A landscape with many peaks, sampled at points; each row gives a point and its height.
A climber steps from a point to whichever of its 2 nearest points has the largest rise for the distance, and stops where none of them is higher. Distance is the straight distance between rows; heights are no part of it.
K644 height 68.9: [ 10.1 -16.1 -26.5 -23.7  -7.5 -20.8   2.6  -5.6  13.4   7.1   3.5   2.8
   9.2 -19.3   2.5  -6.2  -9.2  19.4   9.0  14.8  15.7]
K813 height 19.7: [ -3.2 -13.7 -12.9  -7.3  -6.7 -22.8  10.4   5.7  19.6   3.8 -11.2  -0.7
   5.6 -23.0   4.1   1.0  -7.2  10.4   3.1  15.9  -5.8]
K578 height 46.9: [  4.2  -6.3  11.6   1.3   6.3  -0.1   5.4  10.2   9.9   7.9 -23.2  -0.9
  -0.2   6.9   7.2  -2.7  -9.2  -0.4 -11.6  -2.4 -18.4]
K625 height 57.7: [-13.2  -5.0   7.5  10.6  -5.7  14.4  -2.8   6.7   9.4  -4.1  15.2 -16.0
 -12.2 -11.2  -0.2 -11.4  -2.9  -6.3  -0.7  15.9   3.9]
K30 height 58.4: [-25.2   1.6   1.7  12.4   3.7   2.4   3.8   3.8  -2.2  -7.8  25.0 -11.3
  -6.9 -17.9  -6.6   4.3  10.1 -10.4   0.3  -0.8   3.3]
K169 height 56.3: [-27.2  -5.2  -5.6  12.9   0.3  -4.7  14.2   5.1  -1.6  -3.3  32.2 -11.5
 -10.3 -20.1   3.6   7.0   6.3 -19.6  -3.2   6.2   5.3]
K906 height 63.4: [-17.0  14.5  17.7  35.6  -2.8  26.8  -3.6 -14.1  -3.9  -3.1  32.4 -10.1
  -8.2  -9.8 -15.7  12.7   1.4 -51.0   3.8  -1.3  -1.5]
K667 height 31.8: [-17.0   1.2 -18.7   3.6  -1.3 -24.6  11.7   9.3   2.3  -2.8  -4.7   8.1
  -7.4 -29.1  -3.7  16.3  10.4   3.6   4.8   8.2  -4.9]
K336 height 33.3: [ -0.2   2.8  20.0  16.9   7.5   9.8   7.9   3.0 -10.0  -4.9 -25.6   7.2
 -16.4   9.6   5.4   8.2 -10.4 -15.9 -11.6 -14.7 -19.4]
K599 height 28.2: [-14.8  -1.4  -9.3  11.8  -3.4 -24.2   7.8   2.8  -5.9 -10.4 -14.6  -0.8
   1.6 -25.0  -3.6  16.7   6.2   7.7  -2.5   3.0  -9.6]
K224 height 44.3: [ 16.5   1.7  10.7  -8.2   1.8  18.7  -6.1   5.5   9.0   2.0  -6.6  -0.9
  -3.7  25.2   8.0 -20.9  -2.5  -6.8   0.2   8.9  -3.6]
K533 height 43.9: [  5.9  -1.2   7.5  -8.2   6.5 -14.0   6.0  -4.1   4.7   7.8 -34.6   2.6
  14.7   9.4  -0.4   7.4  -6.1  11.3 -21.5  -9.6 -11.4]
K896 height 59.1: [ -2.7  -5.1   8.3  13.3   4.3  12.7 -13.1  -5.3  -0.2 -12.6  15.6 -24.8
  10.0 -16.6  -5.8 -11.2  -0.2  -1.1  10.8   5.9  10.2]
K37 height 42.7: [  8.4   7.4   3.9 -10.0  -1.4  14.3  -4.3  11.1   8.0   3.6   1.1   8.6
 -13.3  22.4   0.9 -15.1   0.4   3.1   6.0  10.4  -0.3]
K854 height 42.0: [ 15.5  -1.3 -21.5 -20.0   2.5 -28.7   6.5 -16.5   4.5  12.4  -1.8  15.6
  14.9   1.3 -10.5  10.1  -7.0  28.1  -6.4  -7.8   8.2]
K766 height 43.4: [ 10.8  -9.6  -6.6 -17.8   1.1   2.1   2.6  10.0  20.2  13.1 -11.2  10.0
  -6.3  22.0   0.5 -12.4 -12.4  12.0  -9.6   5.5  -6.1]
K845 height 42.8: [  9.8   6.2  18.3   4.0   4.4  24.1  -4.4   7.4   3.6   0.8  -6.8   2.6
 -12.1  19.1   5.0 -20.5  -2.8 -22.0   4.4  12.6  -9.8]
K182 height 36.6: [-13.8  -3.7 -12.2   7.0  -5.6 -21.4  11.3  10.5 -17.4  -5.6 -17.0  20.3
 -13.6  -1.4   5.9  22.1  -0.4   2.7 -15.9 -15.9 -11.0]
K647 height 57.9: [ -6.1  -9.8  12.5   5.2 -11.3  19.4  -7.4  -1.4  12.4 -10.6  17.2 -21.8
  -9.6  -9.6   3.7 -18.8 -10.5  -9.5  -0.4  23.5  19.6]
K243 height 40.0: [-2.1 13.2  0.4 -1.3  0.0 11.1 -4.8 10.1  2.4  1.4  6.3 15.8 -9.3 14.9
 -4.1  4.4  9.5  3.8  0.8 -6.4 -6.1]
K654 height 38.1: [ -5.3   3.7   7.8  14.9  -4.9   0.9  -1.7  -5.9 -24.5 -11.2 -32.3   9.0
   4.0  17.5   1.7  13.4  -1.6  -4.8 -18.2 -19.4  -8.9]
K269 height 57.3: [ -8.4   4.2  -5.5   7.7  -7.0 -18.2   7.1  -4.4  -3.6  -4.4 -35.5  18.5
  -5.2  -3.2  -4.9  17.7  -6.4   3.6 -18.0  -8.5 -12.9]
K568 height 31.9: [ -6.7  18.9  -5.5  -2.8 -10.1   1.1 -15.3  -1.4 -18.5  -0.2  -0.2  21.4
   2.1  17.7  -5.0  15.9  16.8   8.6   3.3 -21.3   5.6]
K78 height 50.6: [-11.1   2.6  -8.9   0.9  -0.7  -9.1  16.0  18.8   8.2   3.7   6.6  19.4
 -32.5  -4.0   1.0  13.2   4.3  -5.7  -3.5   2.2 -15.8]
K223 height 49.3: [  7.6  21.2   4.7  -0.4   2.0   2.3 -13.4 -27.1 -15.3  -8.2 -22.5   5.6
  18.1  13.9  -9.4   6.2   4.3  10.1 -10.2 -12.4   9.9]
K237 height 57.0: [-16.6  -2.7  -7.0   8.6  -0.1  -8.7  16.6  17.6   2.7   1.2  14.5   5.5
 -22.5 -12.3  -0.4  11.9   4.3  -7.7  -1.4  -2.0  -9.7]
K796 height 35.7: [ -3.1   8.6  17.5  22.1   3.7   8.1  -1.0  -4.1 -16.4  -9.7 -32.4  10.2
  -4.3  14.6   3.2  11.6  -1.6 -12.1 -15.3 -16.2 -16.3]
K975 height 53.2: [  1.6  17.8   4.6   3.2   3.0  12.7 -13.4  -3.1   7.4  -5.2 -14.2   7.9
  -4.0   6.9  -8.7 -10.2   9.0  -2.5   0.5  14.1  -2.8]
K602 height 59.9: [-23.8   6.1   5.5  18.2   0.6   3.1  -3.5   4.7 -16.5  -8.2  27.8 -10.4
  -3.6  -9.1  -9.1  10.8  12.8  -9.4   1.0  -9.7   4.7]
K267 height 59.3: [-26.1 -15.9  -4.8   7.1  -1.5   6.5  18.4   7.6  10.9   6.5  31.0 -22.0
 -10.9 -15.7  10.2  -6.4  -8.7 -25.4 -11.1  13.9   7.5]
K830 height 65.5: [  1.1 -16.1  -6.2 -10.0   5.6  -7.1   3.0  -2.1  -1.3  -0.9  13.5 -20.1
  13.4 -15.7  12.8  -9.5  -5.3  15.8   8.7  -2.2   8.7]
K108 height 52.2: [ 15.8   6.2   0.0 -11.0   2.8  18.0 -10.4  -0.9  -3.0   1.0  14.6  -3.3
   1.4  17.3   3.1 -19.7   0.5   7.4  10.8  -2.0   7.8]
K379 height 19.8: [ -1.9 -19.5 -13.5 -11.7  -0.8 -38.0  24.9   9.4  -6.1   6.4 -25.0   5.8
  16.1  -7.4  12.0  24.1  -2.3   2.1  -2.8  -8.2 -13.0]
K758 height 18.7: [ 16.9  -6.2  -6.2 -16.9   0.3  -1.2  -3.4  -7.9   8.8   4.0   2.5  -5.7
  10.9  -1.2   6.7 -13.3 -10.1  24.0   7.2   3.7   9.4]
K221 height 57.6: [ -0.8  -3.7  13.9   9.0   9.2  -0.6  -2.9  -5.7  -9.0  -8.6 -21.1 -13.0
  19.6  -6.3  -2.3   2.7   1.8   7.5  -3.4  -9.5  -2.2]
K17 height 12.1: [ -4.1  -4.2 -24.6  -9.8  -4.3 -28.7   9.6   6.7 -22.2  -1.8  17.5  11.3
   5.6  -3.5  -3.1  21.6  15.8  19.4   1.7 -13.9   8.2]
K937 height 58.0: [-21.3   6.2   0.8  16.9   2.2  -1.4 -10.4   2.8 -24.2 -12.6  12.0  -6.9
   3.0 -16.6  -7.1  15.2  13.4   0.2   1.0 -11.7   4.6]
K745 height 60.4: [ -2.3  -0.6  10.3  13.9   9.4  15.4 -12.3  -4.3 -11.1  -5.8  24.9 -21.4
   8.8  -7.3 -10.6  -5.4   6.1  -4.1  11.1  -3.3   8.6]
K717 height 22.1: [ 21.1  15.2 -13.0 -16.0   7.6   2.6  -6.8 -22.0  -5.0   2.6  16.0   8.8
   4.8   6.3  -3.2 -10.2  -3.1  31.2   7.6  -9.3  12.3]
K209 height 61.7: [-11.5   3.9  12.8  21.1   4.4  21.3  -5.8  -1.7  -5.1  -1.8  31.2 -15.2
   1.6  -4.9 -11.2  -1.7   6.1 -19.8   4.9   3.6   5.8]
K586 height 59.4: [ -2.0  14.2  12.0   7.7   0.3  22.6 -14.1   4.9  -9.2   0.8  18.8   2.5
  -9.0  19.3  -5.6  -4.0  12.3 -17.9  12.8  -0.1   0.9]
K515 height 38.8: [ -6.8  10.6 -18.7  -4.4  -7.7 -15.9   1.4  13.9   8.0   1.1   7.1  16.9
 -15.1  -7.6  -9.3  10.8  11.1  11.7   4.0   5.4  -3.8]
K19 height 20.3: [ 20.4  -3.5 -15.0 -18.1   4.3   2.5  -0.6 -14.1  -0.4   5.8  18.9   3.0
   1.2   2.4   2.3 -14.5 -12.1  30.6   5.0  -4.3  11.6]
K880 height 55.2: [ -9.6 -24.0   8.9  -4.0  -5.5   8.8   9.4   8.3   8.5  -1.5  20.4 -29.1
  -3.4  -3.8  15.0 -15.5 -13.4  -9.5  -5.3   8.8  10.5]
K641 height 58.5: [ 13.7 -10.9 -26.9 -18.8  -2.1 -21.4   7.3   3.0   5.3   5.1   6.3   3.0
   8.9 -11.1   3.4  -2.5  -3.6  21.9   7.8   3.6   6.9]
K415 height 41.2: [ -2.7   3.9  10.1   7.6  -0.2  -5.7  -4.6  -7.7 -14.5  -7.5 -34.7   4.3
  12.6   7.0  -4.8  13.0  -2.1   2.0 -18.9 -13.9  -8.6]
K885 height 59.2: [  2.3 -14.3 -19.6 -18.0 -14.7 -11.5   2.1   5.8  18.2   1.7   5.5  -2.5
  -4.5 -16.8   4.8 -11.6 -11.7  15.1   5.2  21.2  13.7]
K974 height 58.1: [ 12.7   2.2  17.0  10.6  13.8  15.3 -11.6  -2.9  -4.5  -2.5 -17.5  -9.1
  15.4  13.3  -2.8  -8.6  -2.7  -3.9   0.0   0.1  -2.6]
K868 height 53.4: [ -6.2 -28.0   0.4 -12.4 -13.6   2.0   5.8   8.4  10.8   0.3  10.1 -21.9
  -3.8  -9.0  19.5 -15.9 -14.0   3.5   2.6  14.0  11.6]
K754 height 26.9: [  7.2  17.6 -12.1  -9.7   0.8  -3.9 -11.9 -16.5 -11.4  -1.1   6.3  20.4
   6.8  10.3 -12.0   8.6   9.7  21.2   1.4 -15.3  12.5]
K390 height 40.4: [  3.0   9.3  -7.1 -13.6  -6.7   6.4  -4.9  11.4  15.4   7.4   1.0  14.7
  -9.6  19.1  -5.3  -5.2   4.9   7.2   3.1   5.7  -3.0]
K197 height 49.6: [ 10.5  17.8   1.4  -7.6  -1.3   7.5 -11.4  -6.8  19.4  -2.9 -18.1  12.8
  -5.8  13.1  -6.2 -13.6   1.3   3.8  -3.4  12.2  -4.3]
K358 height 24.7: [  5.3  14.4 -12.1  -8.4   1.6  -6.8  -9.7 -12.9  -5.4  -2.8   3.0   7.6
   6.7  -5.1 -11.0   0.1   7.9  24.2   7.4  -8.7  13.2]
K395 height 66.9: [-11.5  -1.4   2.6   4.7   6.1  -0.8   4.0   8.7  -4.7  -6.3   2.9  -3.1
   1.9  -6.2  -3.8   0.6   5.1   4.7  -4.7  -3.8  -3.5]
K111 height 59.5: [-10.3  -9.4  -4.3  -0.8  -2.2   5.9   1.5   3.5   8.8  -4.0  23.1 -11.9
 -11.9 -11.2   0.5 -12.1   2.4   0.5   3.6  12.1   7.7]
K609 height 54.9: [ -0.9   6.5  11.2  16.5   7.2   6.2  -8.3  -5.9 -16.6 -15.6 -21.2  -7.4
  16.0   2.8  -7.3   3.8   5.4   0.6  -2.6  -9.6  -0.1]
K848 height 43.6: [ -1.9   1.0  -8.4  -4.3  -2.8 -25.7   5.5  -3.6   6.1   3.6 -28.4  20.1
   5.0   1.1  -8.2  18.2  -2.5   9.5 -16.4  -3.7 -11.2]
K826 height 30.8: [-11.0 -13.6 -14.6   4.0  -9.2 -32.6  24.4  15.3 -16.1  -1.0 -14.4  17.1
  -6.6  -3.0  11.3  27.3   3.1  -2.4  -8.7  -8.3 -14.7]
K723 height 6.5: [  3.5 -29.9   6.1  -6.9   0.6  -5.5  10.0  11.7   8.5   8.1  -4.2 -30.0
  12.5 -12.6  20.7 -12.1 -11.7   2.0   2.2  -2.0  -3.7]
K798 height 35.8: [ 16.5  -1.9 -10.5 -19.0   5.6 -17.0   4.0 -12.4   6.9   8.2 -10.7   5.9
  16.9   8.2  -6.7   4.2  -4.1  21.8 -11.7 -10.0   1.7]
K317 height 62.6: [-13.7   5.5  12.7  25.9   0.5  21.0  -6.2  -9.2  -3.0  -4.5  33.2 -17.5
  -1.0  -9.8 -17.4   1.5   1.0 -37.3   3.1   5.5   8.5]
K779 height 31.2: [  0.4  -0.7  20.6  20.5   7.3  14.8  12.7   8.1   2.3   4.8 -14.7  -1.8
 -19.7   3.3  10.2  -1.2 -14.3 -20.5  -4.7  -8.1 -19.9]
K110 height 62.5: [  6.8  -5.9  15.3   6.6  12.0   6.7   1.1  -2.8  -3.2  -3.8 -23.2 -12.8
  16.8   1.1   2.9  -2.7  -8.4   1.9  -5.8  -6.4 -11.3]
K711 height 49.1: [  7.8  23.4   2.8   4.7   0.2   9.6 -24.7 -17.1 -19.2  -7.3 -10.3  14.2
   9.1  16.7  -6.3   4.0  14.3  -3.5   6.9 -10.8  10.9]
K799 height 25.0: [ -7.2 -16.8  -6.8   2.6  -3.8 -28.7  19.7  12.2  -7.5   2.8 -25.7   3.4
   3.4 -12.5  11.9  24.6  -2.6  -1.1  -8.2 -10.0 -19.1]
K43 height 36.9: [ 11.5   4.9   0.1 -14.5   3.4 -13.9   1.3 -19.2  10.5  11.4 -24.2  13.7
  12.1  19.4 -13.7   7.2  -3.9  18.1 -18.2  -6.2   0.6]
K341 height 42.6: [ -0.5  30.5   5.7   3.2  -1.4  10.2 -17.0  -3.5  -1.8  -0.1  -2.7  23.4
  -9.5  15.6  -6.3   0.8  17.5  -6.6   7.6   2.4   2.1]
K425 height 17.2: [ -4.1 -19.8 -11.1  -9.8  -5.7 -17.9  11.3   9.2  11.1   4.1  -2.6 -11.8
   1.2 -26.9   8.8  -4.2   0.6   3.2   5.9  17.5  -1.5]
K464 height 54.2: [ 24.2  11.3   8.7  -6.1   7.6  20.4 -15.0 -13.2  -4.2  -0.9  -0.3  -3.6
   7.3  17.7   2.0 -21.2   2.2   4.9  12.5   0.8   7.3]
K952 height 11.3: [  5.3 -23.7 -13.8 -15.5  -0.3 -28.0  15.4   4.8   2.4   8.6  -6.8  -8.1
  21.2 -16.1   9.3   8.9  -1.3  10.7  12.7  -0.3  -2.6]
K581 height 54.5: [  3.5  -5.2  13.4  -1.5   9.9  -3.0   4.0  -0.7   4.2   8.2 -29.6  -9.2
  15.6   6.7   8.3  -4.9 -10.0   4.2 -13.3  -7.6 -15.4]
K514 height 61.1: [ -1.3 -14.1  -2.5  -9.1  -3.4   1.2  -2.8  -6.4   3.0  -7.0  15.8 -24.1
   3.5 -20.9   5.3 -13.5  -8.1  10.3   9.6   9.5  12.9]
K688 height 25.8: [ -1.5  -1.4  -9.8  -2.7  -4.3 -21.6   8.3   0.8  17.3   5.2 -26.2   7.9
   5.7 -19.8  -0.5   8.4  -5.2   5.8  -4.0  11.2 -13.3]
K135 height 15.6: [ -4.4 -16.5 -22.0 -11.7  -4.3 -20.1   9.4   8.3   7.5  -3.9   9.7  -6.4
  -1.4 -29.2   7.5  -1.6   3.3   7.4  13.8  18.6   8.1]
K961 height 52.3: [  2.6  15.4   8.3   9.1   2.3   3.5 -16.5 -11.2 -18.2 -11.3 -13.7   6.0
  15.9   9.2 -10.5   8.0  10.2   6.0  -6.0 -13.2   6.1]
K375 height 29.1: [ -1.1  18.9 -10.8 -10.3  -8.4  -9.0 -15.4 -14.3 -17.9  -2.1  -0.2  21.0
   6.6  17.6 -10.9  17.4  11.9  17.7  -7.9 -20.5  11.7]
K800 height 5.6: [  9.0 -28.0   3.8 -17.1  -0.6  -1.7   9.0  11.1  10.5  10.5  -1.8 -23.1
   9.1  -1.5  21.8 -16.8 -17.5  12.7   1.8  -0.4   3.1]
K636 height 65.1: [ -0.5   5.2  25.6  36.0  10.4  24.1  12.8 -13.2  -4.0  -3.2  13.4  -7.9
 -16.7   1.6  -2.6   7.0 -14.2 -49.3  -3.0  -9.8 -10.2]
K357 height 64.2: [-13.2  10.6  22.5  36.3   4.0  24.4   1.7 -10.9  -9.0   0.8  20.4  -5.2
 -18.0  -2.1  -8.4  12.7  -1.6 -50.2   0.7  -4.1  -3.8]
K170 height 56.2: [ 21.1   9.9  13.9   3.5  11.4  16.5 -15.3 -13.2  -6.7  -4.8  -8.8  -5.0
  13.1  15.4  -5.7 -14.6   1.2  -6.4   8.9   1.4   0.5]
K444 height 58.8: [  4.9  -7.1   7.5  -1.3  -8.8  21.4 -12.4  -8.0   9.5 -10.0   9.5 -17.3
  -1.7  -7.3   7.0 -24.9  -8.9   4.0   9.2  21.9  20.0]
K461 height 67.9: [  2.6   8.3  27.5  24.6   6.1  27.5   6.4  -2.1  -9.9   8.9  15.7   4.0
 -23.6  20.8   2.6   3.0  -9.0 -52.8   3.1 -13.3 -13.2]
K837 height 10.8: [ -5.7 -23.2   0.8  -3.6   0.4 -23.7  21.5   9.4   4.0  10.5 -21.4 -13.0
  13.2 -20.5  16.2   6.4  -5.4  -2.6   0.9  -0.3 -15.9]
K431 height 58.9: [ -6.0 -11.6   5.3   7.2  -1.1   6.9  -4.3  -2.3   4.3  -8.6  12.9 -26.2
   5.1 -25.8   2.7 -15.2  -6.7   1.7  10.7  17.0  12.6]
K451 height 66.2: [  3.0   4.2  21.1  32.5   6.2  25.7  14.1 -10.2  -0.2   2.9  15.5   3.0
 -32.5   7.7   4.9   7.5 -12.9 -50.9  -2.7 -16.5  -9.0]
K746 height 42.1: [  5.0   6.2   8.5   3.1   5.5   8.5   5.5   9.1  12.3   4.6 -18.6   6.6
 -12.9  11.2   5.3  -5.5  -5.3  -3.0  -8.1  -0.3 -19.7]
K998 height 14.7: [ -3.2 -21.1  -9.1 -11.5  -5.2 -33.4  20.5   8.0  -0.3  13.4 -19.5  -4.8
  22.6 -18.6  12.0  13.0   0.2   3.7   3.2  -0.6 -11.3]
K521 height 43.8: [ -9.0   7.5  -1.2   4.3  -1.3   1.8   4.2  12.3   7.0   1.1   0.0  16.2
 -18.9   0.6  -1.9   3.6   1.7   2.3  -2.4   1.1 -12.1]
K325 height 57.5: [ 11.3   3.4   5.7  -4.5   1.2  17.4 -13.4 -10.8   5.7  -9.3   5.4 -11.3
   1.8  -3.6  -3.1 -19.0  -4.0   6.1   8.9  13.0  14.1]
K408 height 65.9: [  5.3   8.3  26.8  19.6   3.4  31.5  -7.0   1.9 -12.2   5.7  15.3  -1.7
 -10.4  24.7   1.2   4.5   2.3 -56.3   8.7  -0.4 -12.5]
K587 height 35.2: [ -9.6  -0.3 -20.9  -1.5  -0.8 -19.8   7.4  13.6  -0.4  -4.9   7.5  14.6
  -8.6 -13.9  -8.2  14.1  11.2   3.4   6.3   9.3  -0.5]
K371 height 61.2: [  3.0  16.0  21.3  13.3   0.2  25.0 -16.1   2.7 -19.8   5.1  19.7   0.1
   0.0  20.8  -6.0   0.8  13.4 -26.3  18.2  -6.5   0.7]
K891 height 55.8: [  5.1  15.0   5.4   3.1  -0.4  21.9 -15.2  -3.1   8.5  -5.3  -2.9   0.2
  -3.5   1.1  -7.6 -15.9   3.0  -4.2  11.3  17.0   8.2]
K88 height 22.9: [  6.5  16.9  -7.4  -5.2   5.2   2.2 -14.9 -15.5   3.6  -9.6   2.5   6.6
   3.8 -10.1 -10.0 -11.0   5.7  21.9   4.5   3.0   7.8]
K164 height 57.8: [  0.3  -0.1 -11.7  -9.5  -9.3   1.4  -2.5  11.0  13.7   1.8  10.4   6.6
  -9.6  -7.0  -3.4  -9.1   3.3  13.3   3.0  13.8   3.0]
K244 height 63.6: [  7.3  12.7  24.6  11.2  -0.1  23.8 -17.4  -2.9 -20.2   6.7  16.0   0.3
  -4.3  25.3   0.8   4.9  10.3 -44.1  16.1  -4.2  -8.0]
K505 height 14.3: [ -6.7  -9.0 -21.1  -7.7  -0.9 -17.3   8.9   7.0  -2.2  -2.3  22.5  -5.2
   0.3 -19.0   2.4   4.0   7.6   9.9   8.4   6.8   9.0]
K612 height 46.1: [  7.5  29.9   7.6   3.7  -1.0  16.3 -24.4  -6.5 -18.8  -2.3  -4.0  14.8
   0.4  21.6  -6.7   1.0  16.8 -11.6  11.1  -3.3   1.7]
K92 height 8.1: [ -1.0 -30.5  -0.9 -10.6  -0.4 -16.5  18.2   9.9   6.9  11.9  -8.5 -24.9
  17.9 -20.5  21.3  -1.7  -5.0   0.9   3.1  -0.4  -6.9]
K437 height 57.1: [-28.3  -5.3   0.1  14.1   3.0   6.0  12.6   2.2   8.4   5.7  36.7 -14.6
 -10.8 -19.0   1.8  -0.9   0.0 -28.7 -11.8   8.8   5.4]
K359 height 62.4: [-4.3 -0.2 -4.1 -1.2 -0.7  2.3 -2.5  7.3  4.7 -4.2 11.4 -2.4 -5.9 -7.7
 -0.2 -7.2  1.7  9.4  5.2  4.1  2.8]
K841 height 60.9: [ -0.5 -24.3   2.5  -1.2  10.2  -3.6   8.0   2.3  -5.8  -0.2  19.3 -32.4
  14.4 -16.1  10.8  -4.6  -3.3   4.7   5.3  -5.7   5.6]
K84 height 49.4: [ 11.6  -7.3 -25.1 -18.1   2.6 -28.6  10.5  -5.6  -1.9   7.6   6.0  12.7
  15.3  -7.2  -3.1   9.8  -1.7  26.5   2.9  -4.4   6.1]
K187 height 37.4: [ -3.8  21.2   1.3  -4.6  -4.1  11.2 -10.5   9.4  -6.9   5.7  15.1  17.0
 -13.1  21.5  -1.4   5.5  14.4  -1.1   9.4 -15.1  -2.9]
K460 height 39.1: [ 13.8   0.6  -2.1 -16.0   4.9  -2.9   4.0   4.2   9.7  11.3 -14.6  12.4
   2.4  26.0  -0.2   0.6  -5.5  11.0 -11.6  -3.0  -9.6]
K52 height 13.2: [ -3.2  -4.0 -24.4  -9.0  -0.7 -22.7   9.7   6.7 -14.2  -1.9  22.2   3.2
   3.4 -12.9  -2.8   8.9  16.1  16.3   9.4  -6.3  12.4]
K55 height 45.7: [  5.9   6.5   6.3  -1.8   2.7  -7.1  -2.4 -21.6  -8.5  -5.1 -29.5   4.8
  18.2  12.6 -10.7  10.4  -1.4  13.1 -19.6 -11.2   3.9]
K780 height 34.5: [  1.8  -3.9  -0.6  -4.2   0.1 -17.6   6.6  -6.2  15.2   3.6 -31.7   4.9
  14.7  -5.1  -3.8  10.1  -4.5   8.6 -10.7   0.1 -11.6]
K632 height 46.6: [ 18.7   7.6   3.3 -10.5   2.5  11.0  -8.6  -5.3  14.3   3.5 -16.9   5.8
   2.5  22.3  -2.0 -14.2  -2.1   3.9  -4.6   8.5   2.1]
K158 height 50.7: [ 17.4  -0.4   0.5 -17.3   1.4  23.0 -15.5   1.7   4.3  -0.5  14.7  -4.2
  -0.8  21.2  10.0 -27.1  -9.8   7.5   8.0   9.9  14.0]
K21 height 57.4: [  6.2  12.4  14.4  10.5  -3.0  26.4 -10.9   1.7  -4.3   4.2  13.4   5.2
 -18.7  21.5   0.1  -7.9   8.0 -32.7  15.8   9.3  -3.4]
K900 height 45.4: [ -1.6  11.8 -17.2  -3.6  -5.3 -14.6  -1.9   3.1  17.1   0.1  -7.3  21.7
  -9.7  -6.6 -17.7   5.3   6.1  15.3  -6.3   9.7   1.0]
K252 height 46.7: [ 16.5  -6.7  -1.7 -22.0  -5.6   6.5  -5.7   6.3  18.2   9.7  -4.2   1.7
  -0.8  18.9   6.7 -21.1 -12.1  15.3  -4.1   8.3   4.3]
K516 height 62.3: [-13.3  -0.1  -3.4   4.4  -0.4 -11.4   8.2  14.9  -6.3  -1.3   4.5   1.3
  -3.7  -7.1  -2.4  13.7   7.0  -0.2  -3.0  -7.7  -6.3]
K264 height 41.6: [ 12.9  13.4   1.9 -11.0   0.1 -12.4  -4.4 -27.0   4.0  -0.3 -29.1  11.5
  12.7  15.4 -15.8   7.7   4.0  10.6 -21.4  -6.9   4.5]
K246 height 55.0: [  5.7 -25.9  -7.4 -21.3 -14.4  -8.0   0.9  10.3  14.1  -1.0   8.1 -10.5
  -0.6 -11.9  15.5 -20.8 -16.2  13.8   3.7  17.1  18.2]
K417 height 34.6: [-13.7  18.5  -0.5   4.0  -9.1   7.9 -14.5   2.8 -21.3  -1.3  14.4  16.8
  -6.2  14.6  -1.9  16.2  17.5  -1.9  11.2 -18.5   2.9]
K759 height 57.2: [-10.3 -24.1   3.0   0.5   5.6   1.4  12.6  10.6   5.9   4.5  19.4 -28.3
   4.5 -13.7  12.5 -11.4  -4.5  -7.1  -3.3   2.0   0.9]
K456 height 51.6: [  2.8   4.8 -20.3 -10.1  -4.5  -4.8  -4.1   2.8  22.9   0.1  -2.6  14.7
  -7.6  -4.7 -10.9  -2.1  -1.2  15.4  -1.5  17.2   4.1]
K376 height 49.2: [ 24.5  -5.2   2.2 -19.6  -0.6  15.8  -8.5  -4.8   8.9   2.8   2.2  -3.8
   5.6  20.6  13.4 -24.5 -11.7  14.6   0.5  10.3  11.8]
K661 height 44.2: [-16.0   5.5  -4.7  13.0  -8.5 -10.8   6.4  -1.9 -11.7  -9.2 -24.9  26.9
 -16.2  -1.1  -0.1  22.9   0.4  -1.8 -16.4 -15.7 -13.8]

Call two points neighbours if one is among the 2 nearest of the other. Go from one point of each pair to the other, from neighbour to neighbour, staying as high as possible. Name the lowest point that can't be avoided.
K444 and K461: K845
K269 and K359: K780
K444 and K395: K625
K830 and K644: K868
K267 and K602: K169
K461 and K830: K431
